Each row is a point on a landscape with many valleys, with its height.
A ball rolls from a point to the lowest of its 2 nearest points, and stops where none of them is lower. Distance is the straight distance between rows; heights are no part of it.
nekap: [124 141 111 147 113 108 100 151 138 175 142 113 140 173 164 167 154 168
 115 120  93 124 138]  h=22.5
basu: [101 143 150 153 118 121 131 142 149 169 149 102 156 122 158 101  98 117
 146 116 109 130  98]  h=49.7
zim: [ 73  62 138 193 128 144  52 138 117 143 127 162 180  70 146 143 153 128
 105 140 134 170 154]  h=63.6
pap: [142  60 157 153 149 142  87 127  81 104  79 123 128 100 136  69 117 118
 108 135 124 166 161]  h=47.0
soz: [150 126 124 111 105 103 170 118 151 101 164 150 115 147  93 118 121 116
 174 140 140  81  75]  h=56.9
Tup: [121 165  78 148 112  71 165 166 102 173 162 150 156 178 172 116 123  85
 130 120 100  72 139]  h=16.7
pago: [134  99 134  92 132 120  97 125  85  80 106 145  87 119  61 159 113 140
 110 118 143 124 195]  h=49.3
pefe: [106 147 176 114 139 154 110 109 117 186 120 129 152  86 119 125 152 116
 159 109  87 219 129]  h=60.7
nof: [109 163 102 150  77 143  64 162 146 124 154 105  60 109 120 125 103 109
 113 155 108 110 138]  h=33.1
nime: [173 177 131 124 103 113 117  86 147 108  68 152  85 111 125  45 123 117
 117 150  97  91 114]  h=23.3
taf: [120 154  87 162 111 120 112 161 160 151 190 103 117 135 177 107 114 122
 142 129 118 128  95]  h=47.5
supu: [126 114 138 135 118 178 116 151 177 122 135 109 132 105 180 175 154 181
  89 117 116 177 173]  h=25.6
Rufi: [143  87 192  96 158 149 102 116  64  85  87 119 101 110 105  70 118 111
 125 156 101 169 128]  h=49.4
gufel: [135 130 209 150 167 135 170 147  86 171 125 113 191 147 167 108 169 127
 162 155 117 165 109]  h=62.1
bifam: [166 171 159 115 120 131 130 105 168 144 110 117  82 115 109 100 106 162
 146 136 111 150 103]  h=37.3
Goka: [148 127 150  75 171 168 149 117 134 120 121 125  90 119 100  95 124 120
 178 142 124 185  73]  h=47.9
gifa: [133 106 149  79  91 152 119 100 165 110 174 133  87 168  67 150 140 132
 177 124 102  95 118]  h=54.2
Vif: [ 79 125  97 129 152 160 143 119 156 147 131 127 172 106 153 125 132 135
 108  74 180 149  86]  h=53.9
Toki: [133 128 168 154 110 103  89 140  91 172  86 160 146 122 172 131 167 138
 133 153  75 107 141]  h=68.0
Kup: [109 165 143 106 137 139 126 147  76  94 154 118  99  90  83 136  82  80
 141 120 152 131 142]  h=30.0
Vik: [110 158 125 100  98 103  79 125 113 101 169 113 136 125 131 139 120  70
 141 160 117  84 184]  h=22.4
Zaso: [130 154  93 106 151 121 187 139 132 129 189 107 128 151  95 124 105  97
 116  73 188 160 129]  h=27.8
bufu: [107 146 219 114 160 125 168 131  73 152 117 116 159 123 135 150 171 106
 166 124 117 180 120]  h=60.3
pavu: [136 136  69 138 105 126  98 121 169  83 181 108 114 112 173 113 142 100
 126 140 124 123 165]  h=15.6
famuf: [129 141 125 132 115 116  92 120 119 119  78 148 118 109 160  52 131 112
 121 169  78  86 118]  h=27.1
kov: [138 212 120 132 105 105 145 147  93 142 121 126 106 146 107 144  92 100
 119 122 112 103 141]  h=42.1
Kam: [145 107 109 172 115 137 120 169 157 160 125 120 128 132 186 173 172 192
 104 129  95 155 151]  h=24.1
voses: [104  67 134 145 119 135 102 126 156  93 114 119 154  75 153 169 136 143
  88 127 156 135 178]  h=29.5
vidu: [116 109 107 134 162 133 133 156 114 137 146 123 185 137 158 171 130 109
 114 114 156 169 210]  h=37.6
pev: [170 151 118 114 112  71 156 100 154 137 115 134 139 165 163 143 140 161
 115  91 121  81 158]  h=67.1
Sab: [ 84 177 172 118 109 116 138 153  86 144 164  87 151 135  94 193 102 115
 131 113 126 107 149]  h=45.3
ruf: [102  88 153  97 116 172 130 112 131 140 114 171 127 142  41 176 110 147
 151  87 135 101  87]  h=58.4
Pavis: [134  93 132 130 127 168 112 150 143  99 150 162  86 161  64 102 117 121
 129 153 186  96  42]  h=59.8
rog: [ 44 137 148 109 110 152 100 116 142 157 166 117 157  83 138 129 134  92
 140 106 120 159  94]  h=53.5
kol: [176 133 122  77 131 104 117  95 118 107 108 161  90 153 157 117 186 139
 165 141  90 125 164]  h=42.7
lop: [164 131 143 135 209 142 147 120 175 135 103 111 167 123 172  71  96 122
 152 145 108 137  93]  h=62.0
Bopim: [157  83 118 140 120 111 103 101 149  69  94 135 101 119 141  53 120 153
 114 150 140 105 104]  h=34.0
Sazus: [ 99 129 157 116 174 126 211 125 107 162 161 112 176 118 167  93 143  73
 158 106 136 183 109]  h=51.3
bofun: [153  98 115 131 124 165 111 141 144  72 103 112  70  88 142  96 142 151
 112 145 153 167 146]  h=43.1
Zapu: [192 205 117 149 126 113 169 110 150 116 124 141 109 141 112  94 102  88
 161 146 129 132  85]  h=41.4
bef: [122  96 162 124 114 134  96 107 148  84 113 116  86 114 100  61  89 145
 115 150 145 129  80]  h=37.2
kita: [151 139 147 110 124 127 126  99 169 145 121 117 108 134 135 134 130 183
 141  83 120 170 139]  h=34.8
siso: [137 115 109 141 160 157 117 157 171 113 116  92 126 107 170  71 117 139
 123 149 165 143  94]  h=61.6
zoli: [104  94 148 155 139 115  89 166  88 143  71 126 119 120 139 171 143 185
  69 125 145 129 156]  h=52.2
vitu: [139 174  79 132 109  81 170 138 120 168 166 124 160 167 142 128 112  84
  93 100 107  90 184]  h=20.3
runi: [163 122  89 195 132 139 108 162 162 157  82 125 128 114 152  81  82 143
 120 152  96 133 104]  h=28.3
muf: [109 149 177 136 112 133  79 144 140 118 114  95  97 109 125  68 115 122
 116 168 119  96  69]  h=40.4
telek: [184  89 138 102 142 124 110 100 125 103  89 136 102 130 144 113 156 157
 158 142 112 163 143]  h=40.8
ninof: [100 157 136  97 152 144 232 121  95 142 167  98 151 129 116 108 129  88
 146 103 157 175  86]  h=52.8
Sabo: [148 138 110 170 116  94 113 140  80 172  97 152 121 105 136 143 100 105
 141 119  72 126 166]  h=68.4
Nira: [119  94 101 165 126  97 118 122 154 101 113 116 156 100 151 148 102 136
 114 108 166 105 172]  h=32.2
bobo: [141  75 122 148 122 122 144  92 119 105 104 156 109  98  47 114  66  96
 154 105 146  93  99]  h=55.4
rore: [153 105 131 169 114 115  74 124  90 126  80 145 115  95 139 131 121 123
 101 111  92 124 202]  h=67.5
Figi: [ 97 137 146 106 135 162 161  90 134 126 104 132 134  64  86 116  96  94
 164 111 138 158  80]  h=51.6
Sudi: [139 177 126 163 114  87 192 150 107 154 151 110 168 151 167  99 125  91
 147 141  81  89 127]  h=21.2
reva: [100  92 170 161 128 119  67 169  88 133  90 115 123  99 139 105 131 154
  90 133 117 125 113]  h=53.6
Subur: [108 202 149 133  91 102 157 142  93 145 165  99 141 164 115 165 123  96
 123 138  85  84 159]  h=43.8
sen: [187 114 141 120 125 100 223  86 118 140 148 123 134 164 105 133 126 130
 183 102 114 119 114]  h=64.9
terut: [123 124  84 150 105 176  88 185 117 123 122 114 106 116 145 197 137 144
 105 152 102 156 196]  h=25.4
zun: [130  42 152 132 133 146 149 130 144 130 142 167 155 133 110 122 127 121
 185 119 137  71  79]  h=45.9
pafal: [143 153  49 151  93 110 134 143 115 132 137 134 158 159 157 155 104  99
  80 135 136  85 207]  h=22.8
zalal: [164 173  94 170  94 144 111 144 134  83  86 146  72 118 134 100 148 126
  52 141 168  94 105]  h=39.4
duror: [180 147 133 116 116 110 159  79 155 110  86 177 103 156 109  60 138 135
 149 171 102  67  89]  h=18.7
bira: [122  86 148 168 109 145  85 139 155 124 110 124 158  82 143 187 152 167
  78 134 113 157 211]  h=27.7
val: [ 78  84 137 162 154 174  80 148 124 152 107 133 143  76 159 110 145 125
 122 135 130 184 127]  h=62.6
nos: [ 87  97 116  78 146 128 188  59 128 178 153 133 184 144  93 158 133 109
 103  73 148 148 135]  h=61.7
Roro: [160  77 115 104 179 167 142 123 133 102 108 156  94 137 100  82 100 137
 159 127 152 151  89]  h=45.1
Kebag: [124 191 175 135 111 110 138 153 141 113 126 105 111 126  98  94 109 137
 122 157 156  77  48]  h=43.4
zenid: [139 174 139  88 118 153 194 114 149 119 186 100  94 155  79 109 119 111
 184 127 131 166  68]  h=51.7
poz: [155 186  83 126 115 103 128 124 105 111  99 156  95 128 114 140 102 113
 103 122 134  80 173]  h=40.3
Gaz: [122 143  78 100 155 159 155 114 126 116 143 128 111 108 119 133 108 109
 144  77 174 185 117]  h=31.0
Vel: [131 176  68 176  93 156  89 174 154 107 148 123  92 135 126 147 121 114
  83 150 136 102 144]  h=34.4
Gev: [143 122 115  92 131  74 148 120 104  81 147 170 140 165 134 118 168 110
 151 165 147  54 124]  h=63.8
Difor: [107 107 129 155 151 156 110 126 117 188 113 135 139 100 142 133 128 116
 127 106 102 203 124]  h=61.8
ruto: [197 206  92 141 112  91 155  93 177 133 142 148  94 153 146  80 141  80
 129 135 138 104  93]  h=43.7
lovu: [165 132 149 119 154 156  73 160 123 123  81 105  93 136 146  65 113 151
  97 174  76 128 106]  h=56.8
Funo: [ 99 121  85 160 122  78 130 170  89 161 175 130 161 164 174 151 139  92
 148 142  92 112 137]  h=12.0
lav: [126 148 104 153  97 123  78 132 118 129  77 157 107 117 156 126 139 151
  79 143  98  79 180]  h=66.8
Popil: [ 43 157 185 118 151 152 121 130  78 172 143 132 183 100 104 180 148 102
 124 101 130 156 131]  h=48.4
tetub: [144  68 136 119 115 156 154 111 142 152 162 163 144 153  91 139 139 120
 183  73 124 107 124]  h=48.9
zalu: [135 123  74 122 121 121 129 158 129 170 188  78 138 177 159 147 123 101
  93 114 104 160 194]  h=57.1
folal: [119 131 127 149 161 123 127 182  85 182 134 145 133 151 141 152 122 135
 157 145  82 176  99]  h=60.0
Muzi: [120 147  75 140 107 101 105 169 114 179 124 153 107 172 177 137 150 160
 119 158  78 114 112]  h=20.5
tinuv: [100 101  96 101 181 165 160  98 148 136 118 123 182 118 144 104 138 123
 140 100 168 147  40]  h=55.8
zisoz: [191 116  98 134 103 134 114 118 121 101 114 200  51 172  69  99 144 116
 113 150 148  82  79]  h=62.4
mun: [160  90 120  80 133 110 123 102 122 107 153 149 115 163 106 151 158 115
 160 142 104 112 181]  h=44.9
lag: [ 89  74 128  97 143 169 122  83 160 128 139 139 141 111 109 107 141 130
 156 128 153 125  38]  h=58.0
rumaz: [151 193 144  91 112 113 156 118  97 155 137 119 103 162 145 141 162 128
 144 123  61 132 164]  h=46.3
tuguv: [127  84 129 129 139 125 128  92 126 118  71 141 118  80 112 112  98 149
 115  87 165 143 125]  h=55.0
tanuv: [159 202 111 122 139  91 193 132 120 120 172 115 108 159  83 146  92 106
 119 100 187 131 108]  h=25.0
fumo: [147 113 131  87 141  86 165 124  76  81 113 172 125 160  91 163 133 128
 142 154 141  44 149]  h=61.9
gazal: [143 114 140 126 137  71 127 119 113 113 143 131 146 115 169 112 144 112
 153 134 119 131 156]  h=47.1
dut: [115 130 197 103 119 124  76 110 102 137 106 125 134 123  96 173 149 162
 105 138 120 152 192]  h=51.8
deso: [125 124 108  63 139 150 129 126 175 132 172  94 137 185 114 173 163 155
 100 103 151 178 165]  h=56.1
Sete: [ 92 111 179 111 159 122 148  81 116 161 120 157 205  93 125 144 176 149
 119  99 155 148  95]  h=41.5
rasiz: [155 117 104 114 109 123  76 117 152  80 109 131  97 116 159  81 159 132
 129 160 119  81 128]  h=30.8
Geper: [144  96 142 127 151 108 165 119  94  86 112 155 132 110  75 105  85 105
 157 141 151 109 106]  h=57.4
davom: [168 167  65 123 133 104 141 133 157  88 152 140  97 167 157 106 170 141
 116 141 199  88 104]  h=66.9
tipu: [136 141  87 174 102 148 119 175 153  78 126 114 100  87 134 167 111 131
  63 155 163  91 163]  h=35.7
Tezab: [162  93 146 133 124 154 127 147 113 101 131 169  81 161  44  95 134 120
 151 171 137  65  60]  h=61.1
pavo: [135  91  78 205 133 130 121 175 134 139  97 120 131  97 183 125 101 158
 106 127 129 135 136]  h=31.4
Vola: [ 94  98 134 128 171 103 137 147 117 157 156 121 196 151 160 146 161 140
 103  88 165 148 171]  h=39.6
fizu: [173  45 133 128 148 132 124 128 137 124 100 166 116 139  99  91 107 138
 170 131 122 102  91]  h=41.9
sebor: [123 127  70 201 126  96 126 174 103 162 125 136 149 130 157 157  76 130
 125 122 135 118 124]  h=33.9
dite: [101 103 119  70 143 138 186 100 152 156 175 131 155 169  98 164 125 145
 124  74 146 141  90]  h=62.7
tepu: [110 136 147  81 118 143 108 140 150 110 134 112  85 133  90 142 139 189
 127 116 152 131  98]  h=55.5
gif: [138 107  93 140 112 119 115 150 150  89 132 125 142 127 210 160 168 149
 101 152 134  95 195]  h=26.2
Vor: [125 109 147 100 127 131  72 105 121  97  94 117 124 125  96 193 130 135
 104 140 141 152 214]  h=50.6
sepif: [145  66 110 107 100 144  88  86 175  83 132 135  86 129 100 156 154 169
 149 129 109 134 151]  h=42.3
kefa: [158 126 140 108 122 120 115 121  76  98  75 140  66 129  61 128 108 176
  89 120 143 110 154]  h=47.6
Zilis: [123  70 113  96 176 157 145 146 144  92 114 143 127 134 149 136 162 185
 138 120 196 154 106]  h=46.6
sez: [146 123 120 111 131 159 134 142 145 103 150 146  49 144  44 139 121 132
 137 132 187 128  65]  h=58.2
pazod: [122 152  81 183 100 107 122 189 150 157 148 118 139 150 189 143 136 159
  88 131 154  69 116]  h=7.1
Neve: [124  90 140 111 160 138 109  87 125 131 100 167 140  90 128 142 163 130
 143 110 140 197 177]  h=34.6
fipo: [159 187  91 157  99  94 145 129 169 134 175 110 121 141 141  94 115 113
 116 103 136 121 116]  h=45.8
Fizoz: [113 156 155 132 154 164 128 175 110 177 113 101 113 142 137 105 107 116
 146 158  71 164  73]  h=58.3
doniz: [152 158 174 138 113  95 176  72 134 121 112 114 149 124 159  91 126 111
 174 155  81  90 112]  h=51.4
Sorul: [101 125 172 158 129  74  82 145  77 147 111 143 164 119 148 150 149 123
 127 144 106  71 159]  h=66.6
Luk: [ 78  95 147 170 130 111  63 135 113 173 154 149 187 118 136 177 134 111
 118 130 115 150 185]  h=64.4
memeg: [123 108 143 135 189 165  99 153 171 148  90 108 156 115 169  65 108 125
 115 141 126 161  86]  h=59.4
Kude: [ 63 152 164 103 127 131 122 150  89 158 169 113 168 133 105 196 127  84
 129 127 115 160 167]  h=46.9
rov: [179 146 129 117 196 149 141 137 138 136 101 104 139 116 174  75 102  93
 171 164  86 165 129]  h=64.0
mifem: [128 112  89 147 118 135  90 179  87 136 110 136 100 144 167 135 133 154
 123 168  89 129 130]  h=22.6
Tunav: [146 194 186 103 103 103 125 118 107 125  93 116  94 127 129 133 134 153
 132 141  88  90 109]  h=43.2
nepi: [153 124  94  92 125 155 135 146 156  97 156  97 125 165 154 172 150 170
 103 116 163 144 180]  h=55.2
Fev: [133 111 133  94 117 176 123 128 166 131 126 145  87 149  49 150 123 185
 121  97 163 127  81]  h=56.7
buki: [109 186  71 106  88 119 107 139 140 110 183 122 113 155 158 115 133  72
 125 144 111 103 183]  h=18.8
Pib: [104 116  78 169 114 101  82 156 140 142 170 137 162 139 173 150 119  94
 123 160 102 114 165]  h=7.8
fofa: [105 121  71 175 151 123 139 192 106 148 147 124 171 127 157 176  98 130
 102 105 159 128 174]  h=35.8
Liv: [182 215 138 154 124 139 159 141 111 153  75 126 118 137 127  87  93 132
 116 157  77  92  89]  h=50.8
sak: [102 159 180  79 147 154 145  89 116 195 146 123 159 115 132 154 172 125
 127  75 101 205 127]  h=59.9
luvuv: [130 193 135 121 111  87 129 142 134 112 117 137 121 151 125 117 133 138
 105 136 164  46  71]  h=42.9
Saf: [158 105  75 146 120  84 124  78 149  77 117 159 148 107 154 147 111 120
 115 125 149  78 187]  h=35.1
fega: [ 97 141 182 138 148 157 137 142  72 120  96 106 134  85  98  87 100 112
 145 160 114 139 106]  h=54.4
gokav: [ 87 121 148  94 126 145 110  88 159 148 114 115 178 131 106 191 124 159
  79  92 161 136 141]  h=57.5
Temo: [160 213 148 117  92 108 196 107 111 138 147  84 103 171 136 130 143 123
 155 124  81 115 129]  h=47.7
zamuf: [153 143 177 127 156 113 133 150  96 126  68 125 130 134 124  76 111 141
 118 154 123  89  89]  h=49.0
gupeb: [110 181 120 160 127 120 123 177 138 138 150 107 130 104 130 132  82 123
 104 110 185 102  92]  h=17.1
mut: [169 153 172 112 127 127 150  97 114 113  87 116  91 134  86  99 117 146
 163 151  81 124  91]  h=40.1
daso: [154 146 112 100 123 140 101 141 129 103 121 122  87 152 124 143 146 176
 111 126 148 121 145]  h=54.0
satob: [108  99 123 121 117 129 147  71 143 121 110 150 128  64  83 122  69 107
 146  84 143 135 103]  h=53.3
zuzan: [158 132  82 139 116  97 143  81 115  85 114 156 136 143 100 153  83  93
 133 112 159  78 174]  h=37.8
Bidom: [ 89  90  80 121 119 158 106  99 162  72 146 133 108  80  90 142 107 113
 136  98 183 146 108]  h=50.5
tabol: [155  70  86 124 123 165 138 134 170  56 150 135  84 109 127 119 143 138
 142 147 167 141 124]  h=41.0
kifi: [184 156  93 127 142 136 118 128 144 132 111 113 113 117 162  69 124 113
 159 147  97 144 129]  h=65.5
Det: [123 196 124 144 141  94 191 161 127 144 160 109 139 143 110 118  93 111
 121 106 188  91  92]  h=21.6
Zib: [107 125 210 150 149 111 129 150  58 120  82 107 148 116 132  90 119 127
 124 169 102  94  93]  h=52.0
setu: [136 132  57 160  95 137 118 163 141 126 115 139 149 157 186 176 138 133
  81 158 103  85 206]  h=24.4
Fam: [110  89 127  95 112 158 100  91 185  99 137  99 110 110 105 179 129 161
 107 117 135 166 160]  h=43.5
sagom: [152 145 199 153 101  74 177  76 113 141 111 115 149 133 135 134 139 160
 169 129  81 116 125]  h=49.5
sofu: [147 141  87 167 129 147 103 164  94  97 112 131  63 107 106  75 107 108
  97 144 151 138 128]  h=35.6
mep: [148 171  81 160 114 149 107 168 139 154  89 149  87 156 145  64 130 110
 107 179  93  97  83]  h=20.7
bom: [125 199 111 163 106 112  98 140 121 110 106 154  99 126 132 100 128 107
  80 142 163  56 103]  h=40.9
Sirum: [116 143 185  87 146 133 123 140 106 162 143 119 146 140 130 148 173 148
 135 112 122 163 122]  h=58.6
leni: [ 89 131 146  80 159 126 155  85 118 158 167 130 176 125 107 155 167  98
 112  70 140 184 145]  h=60.8
leroz: [ 90  90 135 129 145 134 115  84 132 137  79 146 148  77  91 164 132 165
  79  78 162 148 138]  h=56.4
Debu: [175  81 122 143 146 113 132 116 156  99  98 150 132 142 108  73  99 135
 133 166 138  83  67]  h=38.0
rukav: [100  63 115 118 132 141 111  81 201 100 123 127 142  97 147 101 138 147
 140 125 163 141  83]  h=59.7
gita: [ 95 149 139 109 116 114 118 105 114 100 174 118 142 107  89 165  94  61
 153 127 140 130 170]  h=26.3
Pegi: [159 114 111 123 177 170 112 166  96 146  94 124 101 119 168 114 137 135
 142 115 118 198 163]  h=36.3
pip: [139 108  94 159  84 124 108 135 172  46 115 126  87  87 135 113 128 139
  78 157 169  84 144]  h=37.4
nozu: [121 195 130 101  98 135  81 143 153 102 167 107  75 119 116 122 133 121
 131 147 125 115  99]  h=31.2
ril: [ 97 116 226 131 137 101 134 109  97 169  85 139 176 100 108 141 147 156
 112 105 149 131 114]  h=44.2
zot: [ 80 109  99 159 101 162 120 170 166 143 157  91 171 147 156 198 117 143
  75 133 143 150 170]  h=9.1
buna: [147 151 112 179 152 133 123 160 149 171  99 134 123 154 168  81  98 134
 121 191  71 103  73]  h=24.5
mipa: [131 130 154 108 110  88 162  95 137 111 140 132 154 140  96 158 104 140
 145 130 140  84 121]  h=59.1
ves: [113  92 171 147 149 155  71 155 109 159  80 113 122 119 126  76 125 148
 102 150  67 163 116]  h=55.3
Pibi: [128  84  72 117 122 165 134  99 149  87 149 146 114 105  81 169  86 114
 136 108 183 150 170]  h=49.1
suvev: [ 73  96 117 100 125 162 199  79 109 129 141 160 168 119  79 147 134  96
 160 103 136 111  50]  h=55.7
sazi: [ 56 124 118  91 128 158 106 113 144  98 150 122 143  77 120 124 117 101
 127 112 164 137 104]  h=52.1
bukof: [166 146  60 110 112  83 163 108 176 135 149 114 140 185 172 138 139 163
  88 110 151  99 181]  h=67.9
doter: [162 142 133 101 152 122 127 148 112 123 116 126 111 139 151 110 131 156
 133 125 152 114 103]  h=52.3
vibu: [ 95 122 147 147 156 145 108 158 108 168  95 128 145 116 137 176 140 165
 109  91 151 144 142]  h=51.0
Zudon: [144 120 160 101 148  97 161 127  46  85 106 153 123 122  92 137 123 118
 155 144 137 100 138]  h=59.6
Mapu: [119 138  91 116 157 188 117 148 119 116 131 107  87  93 143 121 129 117
 151 117 158 206 148]  h=33.8
numop: [119 142 155  74 135 113 151 122 137 150 183  82 134 179 127 156 167 148
 128  99 124 160 144]  h=57.2
nedug: [102  53 163  97 141 175 145  94  98 141 102 177 125 110  54 143 137 129
 144  98 119 123  71]  h=57.7
tama: [147 134 200 139 131  89 168  91 141 165  95 128 175 118 137 136 128 164
 141  96 119 136 121]  h=47.3
Megek: [ 59 117  95 161 121 173 117 183 155 150 144 109 155 107 148 187 128 144
  98 109 131 160 111]  h=11.4
Sefiv: [110  92 184 130 154 117 174  48 117 138 129 159 189 117  95 146 159 120
 175  96 126 156 115]  h=39.0
nam: [135  98 165  99 105 143 138  89 161 135 145 124 114 145  93 123 142 167
 176 134 103 115  70]  h=52.4
vaki: [148 175 161 120 103 150 191  89 139 107 158 112  93 173  80 110 140 146
 177 175 119 116  67]  h=53.4
Dafuz: [101 140 122 124 129  97 154 151 129 212 207  79 151 169 130 144 129 115
  91 103  82 151 172]  h=57.9
kon: [150 138  69 112 112  89 133 123 128  82 150 154 120 146 179  89 150 109
 142 152 165  82 143]  h=65.6
fusu: [146 148 126 102 116  98 111 129 112 135 131 126 124 157 178 114 169 122
 152 136  81 117 164]  h=44.6
vupan: [106  68  89  93 184 156 144 113 128 117 111 168 169 127 128 151 176 151
 125  82 184 169 114]  h=44.0
zodor: [154 213 163 151 118 126 195 128  96 134  99  87 118 149 130 112 128 123
 159 159  82 116  96]  h=49.2
sesu: [100 163 154 111  94 128  76 120 149 130 167  98 119 119 134 136 136 129
 152 129  90 124 131]  h=28.7
pofa: [107 132 126 109 112 121 113  87 162 145 146 101 187 144 121 171  88 131
 103 107 155 123 169]  h=58.5
nal: [109 139  85 139 128 126 165 136 178 158 169  84 159 121 172 120 115 137
  97  71 161 152 124]  h=55.6
bodek: [175 182 119 145 131 120 132 142 127 103 103 132  78 117  98  83 100  86
 134 140 155 115 106]  h=38.5
tur: [119 180 162 149 132 141 149 171  77 157 134 101 120 107 120 117  92  95
 167 156  98 147  90]  h=56.5
veg: [ 99 151 150 107 104  97  98 120 135 133 202  85 153 143 142 139 139  84
 145 131  88 132 173]  h=25.9
Vuri: [117 122  78 162  97 126 127 179 177 136 175  86 154 154 191 169 136 152
  75 132 138 107 146]  h=10.0
lero: [129  89 140 160 203 168 100 177 123 142  86 119 139 123 154  69 116 116
 123 175 102 165 123]  h=57.3
rik: [101 100  79 153 116 110  85 154 153 112 188  98 154  98 192 130 145  99
 145 144 114 137 169]  h=11.8
fipu: [130  88 100 124 128 132 110 108 183  85 147 111 132  98 185  77 127 127
 160 139 158 170 104]  h=61.2
Niza: [152  71  83 159  90 160 108 106 178  58 148 146  83 103  81 128 116 138
 107 145 176 100 132]  h=39.1
Noru: [127  89 120  98 149 121 127 107 129  91 141 150 127 135 114 165 120 109
 150 114 157 143 161]  h=47.2
Nirer: [ 61 151 188 140 110 142 133 126 132 166 135  97 161  89 126 127 125 107
 149 130 107 140  77]  h=51.9
dakup: [116  79 126 120 166 128 144 118 149 143 133 138 172 120 181 150 177 165
 121  82 172 181 148]  h=41.6
padu: [ 97  99 117 165  98 169  76 147 144 117 119 113 138 103 146 197 129 114
 102 162 104 166 218]  h=26.5
gesof: [133 102 133 102 133 102 219 104 125 152 192 116 146 182  82 144 125 124
 146  99 124 114 126]  h=63.9
por: [183 124 145 102 172 161 109 152 115 121  72 117  78 140 158  96 153 175
 137 136 119 175 148]  h=38.6
Gir: [192 102  95 114 121 113 165 106 124 112 102 199 104 167 127  89 139 123
 164 154 113  74 112]  h=13.1
musi: [111 118 117 163  90 106  59 124 111 138  93 135 150 135 144 190 119 130
  81 158  99  82 197]  h=66.2
lumap: [138 139 186 156 108  91 114  96 116 138 100 120 155  85 147  95 109 102
 160 155  62 112 116]  h=53.7
nisan: [112 123 148  93 136 168 169  76 139 129 144 135 108 123  69 114 116 102
 179 119 122 173  62]  h=49.9
Voti: [149  90 106 128  97 129 100  94 146  63 116 145  66 118  72 116 118 126
 133 144 136 115 156]  h=40.7
Fune: [ 72 154 169 142 145 150 113 136  92 197 105 135 166 120 107 171 129 155
 100  82 112 165 109]  h=49.8
sivog: [105 123 162 140 108  86  70 129 109 157 134 129 191 140 145 168 127 103
 115 151 121 105 189]  h=65.4
tabep: [100 102  99 149 128 144  76 200  87 117 115 141  83 136 122 182 144 148
 113 167 114 130 166]  h=24.2
rovi: [ 77 122 156 113 136 156 235  88  81 121 146 122 154 127  90 148 143  96
 174 121 154 145  68]  h=54.3
ladif: [117 142 123  96  96  95 109  97 162 102 168 107 138 158 115 151 113 137
 114 131 151  96 149]  h=59.5
futid: [128 130  76 134 143  96 168 131 143 159 179  84 144 146 159 123 132 116
  84  91 165 160 186]  h=56.3
Luvu: [133 105 163 132 134 130  84  88 161 146 112 134 145  99 155 139 152 152
 135  87 117 182 167]  h=32.7
magu: [116  89 165 116 112 151 182  85 173 162 158 138 143 145  89 143 141 141
 184  94  92 123  91]  h=50.7
vir: [153  95 161  99 157 111 151  78 124 138 122 170 158 129 103 148 161 140
 158 100 108 176 150]  h=36.8
lugu: [ 92 125 168 168 144 120 159 166  75 188 141 134 178 153 134 148 152 122
 162 152  87 179  96]  h=61.0
purom: [177 168 135 105 106 120 172 126 122 102 144 155  80 176  92 124 143 131
 152 149 127  83  92]  h=55.1
vamo: [146  68 121 150 138 172 121 147 107  60  78 121  90  89 132  70  99 145
  76 127 137 181 142]  h=44.8
Kagel: [101 136 123 145 152 142 106 171  64  94 106 131  97  90  91 113  88 103
 105 114 165 136 136]  h=33.2
purel: [125 110 133 135 166 100 147 137 108 155 165 121 166 121 184  94 144  86
 153 113 124 184 155]  h=49.6
lup: [137 199  79 128  97 133 107 174 126 153 130 155  86 155 159 104 143 108
 109 157 104 105 114]  h=17.7
vuzu: [127 163 172 117 114 104 102 138  70 128  82 126  99 121  88 133 105 158
  99 124 123  89 131]  h=45.6
dus: [ 96 139 161 107 100 130  68  96 174 152 154 101 142 106 132 151 149 134
 125 114 103 173 157]  h=30.7
Vimef: [185 131 120  97 116  75 205  84 120 123 131 162 121 177 120 138 141 143
 145 110 103  82 147]  h=66.0
toz: [120 145 105 177 119 123 105 196 146 132 124 128 116 123 150 105 117 164
  96 142 174  85  74]  h=11.9

For each start below, name the point where the ball stops.
Fune | Muzi
Zilis | lup
pofa | Gir
rog | Pib
rovi | pazod
Bidom | pazod
zodor | pazod
Zudon | Gir
mipa | Gir
magu | Gir
vupan | lup
